A landscape with many valleys, sampled at points; each row gives a point and its height.
A ball rolls from a point to whichever of its 2 nearest points has the largest drop for the distance, and stops where none of them is lower. Distance is the straight distance between rows; heights are no part of it.
rora (h 599): [119 132  97 143 134  68  90 140  54 148 156 154  51 113  77 114 149 137
  91 132  79 194 199 106 147  83 159 142 111 182 172  72 123 102  82 148
 148 100 134 138 141  97  97  96 112  37 161 125]
gokip (h 411): [168 119 128  68 117 144 158 126 133 106 107 133 155 127 145 142 130  63
 163 107 126  88  70 124 117 131 110 143 127 152 113 190 164 154 119 106
 125 160 126 127 114 138 150 141  93 109  92 155]
kud (h 402): [127 121 151 128 134 140 137 105 148 127 110 152 111 118 161 146 143 135
 136 151 157  92 121 151 152 118 136 138 154 117 139 158 126 146 102 114
 124 129 120 143 152 109 122 170 146 121  87  48]
rez (h 613): [134 115 146  80 135 143 179 122  76  85 104 125 143 125 121 119 118  89
  89 117 164 103 143 182 111  84 100 121 152 139 116 160 199 143 119 106
 134 159 122 169 146 100 110 136 160 112  64 102]
mefo (h 541): [ 88 107 138 127 160 124 110 113 200 139 103 109 146  75 148 125 138 120
 135 146 121 108  95 118 165 175 126 129 145 161 135 151 127 159 160 121
 129 116 155 114 128 144 133 127 107 132 140 145]
vudo (h 481): [103  98 121 175 225 143 123 165 185  76  88  78 129  65 207 153 129 170
 179  87 145  90 102 111 142 175 137 139 163 165 125 169 136 175 159 108
 139 126 137 149 155 126 131 145  87 119 105 121]
Zodes (h 528): [137 120 153 167  81 113 113 100 133 143 137 171  97 157 142 150 136 116
 138  99 112 133 146 124 120 144  97 165 127 124 172  80  81  73  80 137
 123 124 136 107 122 139 154 158 128 102 142  93]
zem (h 428): [182 135 109  88  84 160 138 129 162 149 140 121 189 183 147 137 153 120
 174 147 100 118  68  77  84 148 139  95 140  57  97 154 126 108 116 130
 124 125 126  99 125 192 161 123 113 186 157 186]
piram (h 189): [169 124 118 130 139 126 143 109  80  99 137 156 105 143 147 128 101  93
 156  76 142 114 120 140 115 116  98 153  92 172 138 142 113 134  90 132
 154 170 118 152 115 133 140 145  78  60 106 101]
Rula (h 325): [129 112 138 122 134 160 138 112 133  77 111 118 134 125 147 148 125  87
 160  90 104  73  78 128 116 164 118 159 145 177 133 160 111 127 106  90
 157 140 119 122  94 145 149 133  87  91  93 158]
Tis (h 689): [194 126  82  87 187 148 157 149 152 163  98 127 204 136 170 122 131 145
 199 116 159 134  65 103 145 114 157 130  83 100  72 173 202 187 161 125
  76 137 117 133 123 138 130 117 108 153 122 172]
mirit (h 683): [178 130 154  88 117 164 142 129 100 169 131 174 176 151 130 131 139 111
 135 143 135 138 114 144 112 115 107 162 154  58 117 137 170  82 114 122
  73 144 125 109  85 134 152 124 152 185 115 140]
Lon (h 734): [ 74  92 130 205 183 100 121 141 136  74 134 127  94 104 130 168 155 197
 193 131  98  83 119 117 154 154 114 136 140 182 152 169  78 183 115 147
 204  87 104 134 131 186 108 162  76 127 134  86]
zas (h 384): [137 133 184 140 129 105 124 103  89 113 152 184  82 138 119 127  88 110
  80 118 118 124 143 166 153 134 109 152 107 163 172 101 118 115  82 121
 128 143 137 128  95 103 125 100 129  51 126  97]
Ligi (h 448): [126 133 148 113  64 160 113 125 129 116 155 124 130 153 113 102 100  78
  76 126 109 132 155 126  91 170 117 117 124 144 131 104 103  88 130 135
 129 139 143 104 112 153 145 120 117 132 158 173]
dif (h 316): [161 174  88  71 117 107 136 150  95 147 143 159 146 139  97 136 174 150
 134 164 121 163 137 111 103  66 129 134 120  56 108 138 158  72 124 146
 112 150  95 142  89 119 147 132 174 170 114 178]
vin (h 728): [169 150 131 110 115  89 104 173  38 119 203 158 110 119  82 106  98  74
  70 144 112 196 207 157  91 124 121  99 151 114 141 100 147  63 120 150
 107 139 140 138 145 126 130  39 148 131 152 167]
lod (h 374): [154 136  99 137 164 168 175 146 123 166  93 116 160 143 183 132 143 173
 161 146 179 131 106 107 153  77 162 125 129  74  88 158 184 153 154 116
  68 115 104 143 126  96 124 155 172 200 126 131]
zape (h 844): [153 131 135  79 118 199 154 145  94 118 145  80 144 141 125 121  79  84
 108 125 138 145 128 138  86 146 129 115 126 122 102 159 137 135 165  91
  98 145 136 115 123 133 131 119  87 203 100 114]
badak (h 686): [175 156 120 100 145  85 112 138  25 129 183 166  88 125  82 112  91  73
  66 121 121 182 183 177 110 102 112 117 118 147 142 103 162 102 119 149
 117 151 133 147 128  96 123  48 138  66 145 153]
nuro (h 485): [112  88 103 173 177 107 157 180 161 145  80 137 129  82 205 164 161 161
 196 156 173  99 102  74 172  87 129 130 142 111 109 190 150 165 168 131
 118 136 121 165 165  91 129 178 159 144 117 145]
tipes (h 58): [185 136 115 103 134  94 157 112  67 116 144 160 117 135 122 119 107  82
 120  93 150 138 130 171 110  89  82 138  66 163 133 125 150 127  99 152
 135 192 124 146 115 118 132 128  95  56 126 129]
fezoz (h 296): [121 120 137 151 184  86 135 107  99  94 119 177  86 110 130 127 108 139
 116  98 145 110 125 150 159 111 105 161  84 184 158 126 105 142 103 136
 158 148 126 161 114 100 128 135 103  54 112  79]
Lidu (h 549): [176 128 150  67 113 157 134 148 143 149 127 129 178 164 134 116 104  73
 133 140 103 130  69 111 120 153 115 132  93 111  93 168 153 149 141 122
  82 113 141  96  99 137 160  88 105 177 139 175]
pogad (h 564): [129 125 140  54 148 146 193 129  91 115  71 123 174 113 123 113 145 114
 116 136 157 118 121 160 114  80 118 131 152 103  91 161 207 136 160  94
  88 128 127 159 131 101 112 135 151 175  88 137]
komob (h 578): [124 127  93 119 172 147 137 125 143 114  83 101 133  87 142 125 120 117
 141  96 167 125 113 143 126 119 125 130 108 181  98 165 135 162 157 121
 144 155 127 170 140 100 129 150 107 100 104 123]
mibo (h 352): [170 177 154 147  98  91 106 134  81 166 171 181 109 150 109 113  97  95
 105 157 113 158 159 156 123 125 109 136 104  70 155 114 131  90 104 179
  81 118 119 137 123 120 152  76 155 110 175 127]
zegad (h 259): [135 160 156 129  96 125  98 123  96 181 160 146 136 158  98 115  92 110
  85 175 134 132 155 188 129 134 133 123 123  44 131  86 140 115 120 155
  71 113 114 129 125 119 133  88 166 148 171 107]
nuzu (h 520): [113 162 117  92 104 134 119 122 105 117 156 120  99 131  89 111 122  87
  85 116 105 165 158 119 121 128 130 111 116 173 133 119 107 101 133 138
 152 132 141 137 122 123 131 110 123 116 127 165]
maluz (h 710): [175 130 160  99 121 156 130 134  69 154 139 164 149 139 112 138 102 111
 109 138 153 160 148 187  90 119  93 167 139  57 123 114 151  80 132 109
  58 150 126 120 107 105 152 117 150 182 116 111]
kiviv (h 529): [102 116 107 119  80 149 117 113 175 124 129 100 139 135 125 152 176 124
 158 128 121  86  92  88  88 155 138  96 163 125 124 119  90 104 131 116
 172 146 142  99 131 172 142 166 105 123 155 160]
Kubi (h 415): [131 148 117 104  94  64 119 125 193 154 134 137 141 128 108 139 173 105
 151 154  99 137  79  81 160 131 122 138  92 111 133 145 119 146 121 152
 142 106 121 103 125 155 137 116 128 120 159 164]
bavas (h 685): [157 134  86 108 122 119 140 135  52 138 143 147 100 121 112 139 146 123
 131 117 159 160 157 149 121  54 110 131 116 119 126 130 125  81 121 151
 128 170 122 147 140  92 136 159 171 114  97  98]
ton (h 76): [ 85 115 137 148  48 110  98 134 165 140 142 138 119 160  75 106 131 133
 102 106 134  96 154 118 106 126 109 139 135 133 138  61 107 144 129 147
 185 149 149  98 149 178 124 140 122  70 180 110]
vut (h 643): [194 123 135 123 150 157 146 106 140 192 121 148 192 171 180 126 131 138
 181 119 121 137  69 100 118 146 124 146 135  39 108 141 179 103 104 139
  82 124 152  98 100 144 150 111 150 191 132 157]
Mazak (h 525): [101  92 130 202 139 108 102 105 104 108 157 160  87 134  96 128 149 182
 137  95  81 137 153 110 151 130 141 159 117 185 170  80  61 114  93 126
 188  90 107 121 116 157 130 163  69  85 147  87]
Gonun (h 742): [180 146 145 100 115 126 121 171  53 128 184 155 137 126  85 111  82  88
  84 157 124 190 182 168  77 121 104 131 139  86 127 118 131  66 143 122
  91 153 127 135 139 133 151  79 132 187 134 144]
tevu (h 764): [ 82 101 142 201 178 114 117 117 151  66 143 121 129 113 119 139 122 171
 178 116  63  74  95 127 154 183 131 152 145 194 138 146  62 167 127 121
 191  89 107 114  87 180 116 122  54 109 119 116]
denip (h 754): [128 130 144 159 135 180 101  98 144  87 156 106 111 141 141 112  63 139
  89  87 129 128 151 163 139 180 136 132 113 174 129 106  68 149 129 112
 135 111 123 130 119 108 112 118 118 120  87  77]
beku (h 640): [ 97 107 136 111 171  89 145 148 141 105  56 146 131  62 155 143 174 145
 131 140 176 112 141 138 141  82 106 153 168 147 130 156 160 134 141 114
 142 140 120 183 159  89 125 177 159  94  92 115]
Nekiv (h 600): [173 179  93  77 123 134 114 143 133 101 163 116 111 139 109 118 115  86
 133  93  96 162 116  82 100 142 109  89  80 157 119 143  79 130 148 148
 130 126 138 140 116 133 147 121  94 137 142 188]
vofe (h 182): [135 174  87  99  95  66 128 161 104 153 143 157 107 129  86 141 181 132
 147 148 107 170 135  89 126  60 138 125  94  86 137 129 132  78 113 166
 123 131  98 142 115 103 140 132 175 119 130 182]
zof (h 484): [147 144 124 101  65 144 137 125 160 130 134 136 150 164 133 148 176 113
 140 133 110 110  92  74  77 141 121  92 139  82 124 123 103  77 118 135
 138 145 135  97 126 180 157 154 122 148 155 177]
mobu (h 822): [138 139 125 100 101 211 142 127 141 108 135  34 145 149 138 121  88  99
 123 123 115 114 105  99  72 175 143  82 137 126  98 149 116 148 167 100
 116 137 146  99 126 141 132 123  84 189 124 146]
pif (h 641): [143 148 126 164  90 116 121 115 157 183 131 115 161 180 140  99 117 151
 116 127 144 139 112 107 113 133 105 118 108  36 102  85 117 114 135 177
  83 125 147 100 133 149 146 115 175 179 201 148]
suf (h 706): [102 152 127  97  53 108 115 139  79 150 147 129 144 128  44 123 131 117
  59 192 116 153 181 162  78 124 141 125 156  52 125  64 186  66 143 126
  95 113 123 109 115 123 132  93 176 139 152 171]
Vom (h 692): [131 125 112 122 185 148 125 117  45  81 158 122 107 133  94 111  71 126
  66  62 139 168 177 171 123 112 132 112 106 195 124 106 138 103 133 111
 178 154 138 147 128  90  93  92 160  89  77 103]
geb (h 355): [154 125 152 110 150 132 175 116 135 131  93 155 138 133 177 124 135 125
 153 149 165  71  94 143 159  98 125 135 151  96 121 188 169 169 115 117
  90 125 120 165 151 107 116 158 150 134  97  57]
Losek (h 777): [117 132 127 169 149 194 120 106 169  97 129  55 123 122 156 120  74 139
 130  90 134 106 125 132 118 181 151 115 133 169 117 136  82 180 152 102
 137 113 133 128 124 112 120 134  91 138  87  99]
lig (h 423): [ 68 117 112 145 118 134 136 123 144 105 122  99 103 105  98 145 168 139
 170 128 108 101 126 114 130 120 152 110 172 182 145 151  83 141 108 117
 216 115  99 144 139 152 117 164 110 116  95 109]
mide (h 857): [191 158 141  99  75 109 142 159  87 124 152 183 113 147 110 138 133  61
 122 119  85 169 148 106  97 119 107 152 109 132 150 146 114  71  96 146
 125 141 120 119 117 154 159 111 105 105 154 177]
Relan (h 510): [146 162 140 110 108 105 137 103 121 192 125 158 165 183 119 105 143 145
 152 183 111 127  99 134 150  88 137 141 125  37 123 129 191 133  81 152
  99  97  81 129  91 140 132  98 180 173 138 144]
Kubu (h 265): [ 70 108 163 187 190  93 119 133 132  77 141 152  90  94  89 112 114 212
  88 132 116 141 182 152 184 120 145 119 124 205 151 106  98 162 133 142
 204  85 111 166 128 111  80 113 121  85  83  66]
rura (h 644): [142 155 111 109 143  78 104 135  38 134 167 164  63 108  82 117 119  83
  63 138  95 180 185 149 145 106 148 127 119 168 154  84 161 113  89 142
 138 118 143 131 123  96  90  51 139  29 151 151]
Rabi (h 609): [189 154 112  45 139 184 135 151 152 160 127 107 201 156 125 114 116 127
 149 149 105 154  85  93 114 150 147 105 109  98  67 166 152 163 172 112
  83  99 131  96 107 157 133  86  89 208 140 196]
remu (h 673): [130 136 146  81  76 158 112 119 114 157 117 142 177 135  83 116 126 121
  68 177 127 148 152 154  90 152 123 133 142  64 105  84 147  64 155 127
  71 125 135  95 108 133 142 107 151 185 174 184]
Kog (h 482): [152 139 148  47 102 139 161 138 129 125 113 137 161 145 112 128 131  60
 131 142 117 123  82 124 120 113 121 126 113 122 112 175 180 149 124 111
 109 139 119 123 105 130 144 110 126 151 110 169]
ruze (h 146): [107 133 171 122 116 129 122 100 140 169 117 147 141 140 131 129 113 125
  93 171 152 116 122 191 167 138 138 120 130  78 134 104 145 148 138 118
  79 109 124 120 138 100 123 110 162 143 150  79]
radud (h 727): [ 93 127 151 140 142 141 113  95 109  80 158 126  98 140 105 113  75 140
  53  94 137 155 175 181 140 151 144 106 117 171 132  93 117 124 121 104
 153 111 123 133 128  89  90 107 166 107  75  88]
Vevof (h 220): [102 112 131 177 130  91  72 108 170 138 156 144  75 126 125 133 123 181
 112 138 135 123 161 145 175 153 102 141  94 154 167  77  57 151 124 158
 129 109 139 114 141 123 115 147 123 112 169  65]
voma (h 186): [166 116 105 134 172 167 170 144 154 123  98  67 155 124 209 139 138 129
 219 119 149  74  54  86 124 132 171 112 159 103 103 205 166 178 145  99
  93 117 137 136 165 131 128 147 106 150 120 114]
sope (h 365): [163 116 101  97 123 197 151 127 161 159 128  78 191 156 167 138 154 142
 195 145 117  94  54  77  95 155 184  72 162  65  92 157 148 137 142  93
 104 125 149  83 142 175 138 139 106 178 148 168]
nasi (h 351): [ 58 115 155 170 147 118 141 130 137  88 129 122 106 101  99 123 126 158
 113 126 116 126 163 137 151 117 161 114 158 202 136 130 115 139 119 115
 215 106 106 159 136 130  95 129 138  90  64  81]
sop (h 801): [201 159 164 120 110 110 144 170 103 137 158 169 175 177 108 110 102 115
 118 147  92 171 131 124  75 126  83 132 119  44 127 131 146  78 115 158
  77 135 108 128 105 156 158  82 134 225 148 205]
Lusif (h 852): [ 84  92 144 157 111 139 147 123 217 153  86  75 164 133 163 128 146 170
 136 139 178  96 108 126 144 121 145  97 161  98 112 116 152 178 164 108
 127 120 138 107 181 154 106 166 156 167 149  81]
boso (h 834): [ 83  98 162 194 155 142 122 132 229 108 101  63 137 115 186 153 115 181
 145 136 153  91 122 138 136 170 138  98 170 139 132 141 119 205 153 105
 150 107 127 114 175 149 106 161 117 157 125  58]
kevu (h 334): [132 129 126 154  66 118  93 140  70 127 165 167  96 158  92  90 119 122
  63 117  82 188 243 121  99 133 158 108 145 180 154  56 117  72  69 143
 168 113 134 109 145 154 101  81 108  56 177 138]
lesef (h 652): [200 139 106  56 173 190 169 162 137 143  95  89 202 142 162 123 121 154
 179 119 117 136  55  81 114 138 175 108 104 103  76 168 202 177 181  89
  71 116 136 100 118 143 118  90  82 191 124 183]
Kuva (h 202): [109 127 101 152  70 118  92 122 171 143 155 111 120 160 105  87 133 130
 126  96 125 123 140  91 106 144 105 107 122 123 123  76  63 139 139 179
 152 134 149 106 162 185 133 141 113 110 200 148]
napi (h 732): [ 95 123 140 162 145  86 107 121 100 112 149 154  45 134 131 152 120 167
 105 131 148 137 158 159 162  99 138 101  91 136 173  93 105 126  90 139
 130 133 128 155 151  63  99 141 170  91 113  56]
Tel (h 441): [121 103 128 155 149 121 108 117 159 122 112 157 110  96 165 170 155 148
 171 119 151 100 116 134 159 142 126 164 143 147 153 153  99 126 109 119
 139 141 129 127 150 121 131 174 119 108 106  69]
vunik (h 430): [129 118  91 127 171 130 151 153 131 158  73 136 152 109 168 137 159 158
 168 159 192 126 118 123 159  56 146 128 119 100  82 166 178 142 165 129
  99 138 101 164 143  81 124 158 181 151 114 144]
puna (h 164): [ 81 108 146 197 170 106  93 117 173  82 146 139  82 109 118 137 113 222
 108 129 129 119 163 157 186 149 127 134 104 191 151 105  62 179 138 147
 175  93 114 135 132 119  89 147 114 122 117  67]
leme (h 772): [166 136 160 128  94 112 123 178  63 139 170 169 169 152  83  96  97 134
  89 179 116 175 172 150  63 130 113 131 145  34 130 104 151  67 129 137
  72 139  97 135 118 162 144  68 139 228 153 177]
duni (h 534): [121 100 126 141 210 127 138 144 170 106  60 110 147  70 193 133 116 146
 146  90 185  98 105 137 143 154 112 153 117 153 111 153 164 174 151 122
 110 152 142 163 145 101 126 141  97 100 111 122]
dimom (h 791): [ 64  78 151 198 131 133 109 112 193  87 130  97 143 115 121 129 117 171
 140 123 105  68 112 143 139 190 119 132 169 183 129 115  77 181 143 116
 197 120 133  89 103 197 111 137  84 114 130 118]
zub (h 812): [ 89  90 135 198 152 131 103 109 210 111 135  58 133 124 157 126 108 171
 158 119 120  64 103 132 142 205 116 120 144 156 128 123  78 206 140 131
 162 121 159  94 144 180 110 130  87 130 154  91]
Kazig (h 483): [ 92 124 125 115 117  75 128 124 202 163  99 120 152 106 133 131 175 124
 153 174 114 117  89 107 173 126 133 124 138 120 126 147 150 145 145 127
 144 117 136 116 137 159 131 131 139 147 149 147]
sapin (h 295): [110 116  96 171 105 138  81 100 166 122 157 105 118 138 105  97 121 133
 138  95 107 113 130 103 117 171 110 120 138 172 135  83  29 146 126 151
 177 102 138 106 132 182 133 143  73 113 182 152]
Pabu (h 480): [136 104  87 160 168 127 118 122 136 112 124 128 115 110 176 169 155 116
 226 107 139  84  78 108 140 153 129 153 138 138 150 173  96 139 111 115
 144 142 134 134 143 146 141 162 101 109 127  97]
Femi (h 659): [138 118 129 101 158 168 154 121  62  73 142 106 129 122 108 118  71 105
  78  77 150 138 147 168 103 113 119 116 115 188 110 144 151 124 130 102
 173 170 134 152 123 109 116 115 127 106  60 112]
fenu (h 671): [ 87  86 130 161 191  92 139 165 131  78  71 136 101  66 160 153 166 183
 156 111 161 108 142 119 144  95  95 151 146 184 127 164 125 163 132 133
 190 128 107 194 155 113 125 183 122  96  95 117]
nolun (h 605): [173 121 146 160 120 145 118 103 161 194 129 123 170 172 186 120 120 150
 149 109 142 146  93 107 115 162 117 134 122  47 117 105 123 101 123 151
  67 124 166  81 128 142 153 122 150 179 174 128]
Risuv (h 273): [ 56 111 186 171  89  86 120 113 164 102 136 147 103 130  98 126 121 158
  69 145 118  96 173 164 153 139 128 143 139 157 164  62 131 148 101 108
 172 121 133 105 123 137  89 123 148  78 125  81]
Fero (h 442): [132 154 107 126 148 127 138 123 115 181 110 127 159 167 136 121 146 181
 146 167 149 140 106 119 147  77 156 129 126  42 104 130 185 130 127 134
  81 110  80 146  90 113 131 115 195 210 135 156]
meki (h 667): [ 81 147 116 100  90 100 112 125  85 143 135 116 115 102  63 130 129 112
  81 175 135 157 180 182 122 101 162 119 150 102 138  84 183  76 134 123
 121 114 131 132 137  91 117 105 186 112 117 120]
Sibu (h 319): [114 167  95 124  77  61 102 146 150 172 148 138 123 132  92 117 168 124
 132 159 104 163 128  90 148 104 132 117  91  97 133 113 103 108 125 186
 134 110 111 127 137 141 132 116 151 121 171 174]
lasu (h 651): [163 148  81 103 133 137 162 142  82 134 143 118 116 135 138 138 133 110
 152 111 167 152 119 114 116  73 117 116  97 102 102 159 140 124 138 137
 105 172 116 156 133 101 138 148 148 159 100 128]
sege (h 610): [ 89 129 155  80  75 106 153 106 152 126  93 127 139 116 101 139 177  98
  93 154  98 120 115 113 123 126 122 129 142 124 148 109 174  85 126 102
 138 130 140 109 101 118 133 139 161 124 119 184]
Bodin (h 531): [ 93 109  98 171 150 145 130 155 178 145 105  86 128  91 170 164 154 144
 196 152 158 112 109  99 151 114 156  97 158 143 114 181 114 166 164 120
 151 123 124 152 164 119 121 170 128 161 122 117]
Zusik (h 709): [128 128 101 135 141  96 114 141  58 142 137 153  62 117 114 158 135 146
 120 130 149 152 166 161 138  55 128 129  94 135 150 103 125  98 103 145
 127 153 129 151 149  56 116 139 192  77 111  76]
pakes (h 888): [137 166  76 121 137 150 109 133 134 185 146 101 139 124 113 108 118 127
 126 167 149 173 146 124 149 106 142 112 103 115  94 136 102 139 183 153
 100 119 124 142 128  99 131 128 155 183 155 146]
minal (h 589): [109 102 142 122 113 154  92 109 208 165 112 108 170 128 146 109 127 120
 110 132 134 109 105 129 140 188 123 135 144 124 113  96 120 132 153 124
 105 126 168  75 131 148 140 122 125 144 164 137]
Goza (h 617): [166 138  74 126 155 158 159 152 105 130 109  88 130 113 167 139 120 113
 162 101 187 127 105 121 112  99 135 117  93 133  87 166 143 159 165 134
 108 172 124 159 134  98 138 159 108 142 109 126]
dud (h 283): [143 101 161 124 170 157 173 146 162  97  67 103 152 113 208 119 137 132
 168 109 159  58  93 125 130 128 125 131 192 120 115 196 174 188 124  95
 100 113 135 175 177 118 127 166 130 131  90  81]
koz (h 188): [ 66 111 138 141  51 109 114 115 145 124 132 127 103 136  85 123 149 146
  86 127 132 123 187 143 119 127 147 126 140 149 148  61 116 112 107 126
 178 136 130  99 136 145 102 149 141  82 128  86]
zup (h 798): [116 109 155 142 116 209 134 115 161 102 114  37 141 148 164 121  67 117
 125 108 113  81 109 122 101 193 151 112 142 149 110 148 128 181 146  74
 110 118 136 100 125 131 116 124  92 153  97 109]
nibet (h 456): [105 115 159 147 142 109 140 112  71  91 137 173  89 131  90 115 114 123
  63 107  90 146 155 135 155 116 139 163 121 202 152  86 139 103  89 103
 165 124 128 126  84 114  98  92 126  40  97 138]
Nof (h 377): [126 124 136 143  79 166  95 109 146 100 160 114 130 155 117 101  97  92
 105 105  88 111 144 107 103 194 118 128 134 183 134  97  50 113 119 132
 161 115 133 105 106 172 152 121  84 104 155 190]
dafos (h 653): [168 159  74  82 149 177 111 128 135 102 146  83 126 106 104 120  98  88
 143  98 124 148 115 115  92 144 124  98 114 183  98 160  81 150 175 131
 154 145 137 146 108 116 140 127  70 125 109 175]
deg (h 565): [153 119 110 169 147 137 130 117 170 174 127  98 138 134 203 132 125 141
 165 102 140 122  73  88 147 165 127 123  98  85 125 127 117 140 143 141
  71 127 172 102 130 122 141 136 133 168 160 124]
lerit (h 443): [169 161 122 150 121  87 121 118 114 158 160 176 115 164 153 125 120 101
 167 140 135 142 118 101 137 120 112 140  79  88 149 144 105 115 105 184
 105 122 124 144 122 130 154 118 142 125 162 100]
vaf (h 286): [131 132 121 107 139 180 173 132 151 156  88  80 176 138 172 127 151 139
 161 140 140 112  83  95 132 117 169  89 153  93  91 171 159 155 157  96
 100 110 127 117 144 142 129 146 132 192 127 120]
gagin (h 868): [125 160 105 105 142 183 134 124 113 148 140  73 128 121 114 111  94 111
  92 138 164 168 153 145 120 123 136 104 120 131 107 141 125 147 188 119
 104 122 142 138 139  90 120 126 132 188 120 113]
nefab (h 264): [ 96 126 128 147  51 111  98 131 103 132 162 150  96 138  89 110 120 128
  70 130 112 158 220 147 110 132 161 127 144 149 154  42 122  89  89 134
 163 130 135  99 149 139  97 109 127  57 153  93]
geg (h 619): [ 89 147 143  76 122 122 157 121  84 131 107 119 138 129  86 129 138 103
 101 153 144 138 129 178 126  96 142 107 142  86 120 124 204 111 151 102
  86 111 123 152 130  89 114 102 185 168 116 139]
nuv (h 705): [ 61  88 127 196 209  94 115 170 132  71  99 120  96  62 152 184 160 211
 183 126 120 106 144 106 161 132  93 143 148 191 137 181 105 173 145 156
 197  99 104 167 141 153 116 165  98 134 129 120]
sepi (h 608): [119 128 120  96 130  82 158 123 118 135  73 154 129  80 125 143 189 124
 140 136 148 114 119 132 149  72 110 162 147 115 136 150 171 112 119 130
 119 153 117 148 129 104 131 160 169  97  95 133]
zele (h 486): [116 101 138 174 135 136  96 103 136 102 127 154  98 126 140 159 140 155
 144  81 114 122 127 130 143 161 128 161 128 166 161 102  57 103 101 107
 156 121 118 107 111 141 138 166  96 105 115  96]
febit (h 559): [105 117 117 167 132  96  91 119  99 131 157 153  67 116  81 104 147 157
 103 116  79 169 182 108 160 108 145 149 112 196 167  76  72 116  98 148
 170  95 121 126 126 127 117 133  93  75 147 104]
mebav (h 562): [136 140 165 144  84 105 122 102 119 170 123 185 109 141 130 145 154 116
 131 139 116 130 141 143 127 110 102 167 140  74 172  88 115  72  76 155
  94 131 135  94 116 108 140 146 160  88 127  96]
viza (h 833): [190 165 149  95  68 110 128 162 125 136 145 175 150 162 102 128 122  75
 113 144  86 167 120 108  99 136 108 146 105  88 127 149 136  83 101 149
 102 127 114 110 109 151 166  92 127 148 152 207]
Zak (h 511): [145 147 119 158 143 123 114 106 139 146 142 118 108 145 176 119 104 105
 155  92 130 129 105 101 152 157 104 131  78 125 139 130  79 129 134 157
  93 131 148 136 127 117 145 133 119 137 159 108]
kezev (h 561): [ 79 125 143 102 113 105 161 112 119  93  87 137 106  94 100 136 164 122
  89 126 112 129 147 130 130  96 127 146 150 152 152 112 149  78 114  96
 151 135 132 130 116  99 115 149 163  86  86 149]
bebud (h 414): [109  93 138 130 178 164 134 139 176  72  86  70 149 101 185 146 115 123
 189 103 110  53  67 128 113 180 142 131 183 153 118 182 136 165 126  75
 147 137 129 142 127 134 131 130  81 107  80 144]
kanok (h 487): [ 97 146  96 124 120 110 125 128 120 125 137 124  88 118 101 134 151 107
 151 124 117 142 129  95 136  96 154 112 103 177 143 144  99 131 124 142
 174 131 120 148 138 130 122 148 117 107 112 124]
dadi (h 246): [107 123 151 156 118  94  82 100 169 163 134 145 100 120 123 139 131 150
  94 161 150 125 135 169 174 145 115 139 107  95 158  81  99 137 121 143
  95 118 133 109 142  90 120 127 156 112 168  74]
lesaz (h 515): [ 85 120 135 121 129  71 159 121  86 102 110 153  71  90  83 133 170 132
  85 127  83 147 159 117 151  80 140 163 137 183 170 100 153  91  86 106
 173 129 124 123 117 112 104 128 135  45  94 135]
ked (h 635): [126 134 124  81 115 173 111 102 155 157 118 114 172 125 129 110 129 126
  89 144 132 140 119 113 112 170 125 104 128  93 102 111 134  92 178 111
  74 129 168  89 106 125 141 121 128 183 162 186]

For each start below, name the point where the ball stops.
remu | vofe
pif | ruze
gagin | pogad
boso | tipes
beku | tipes
leme | voma
febit | voma
lesef | Rula
Zodes | voma
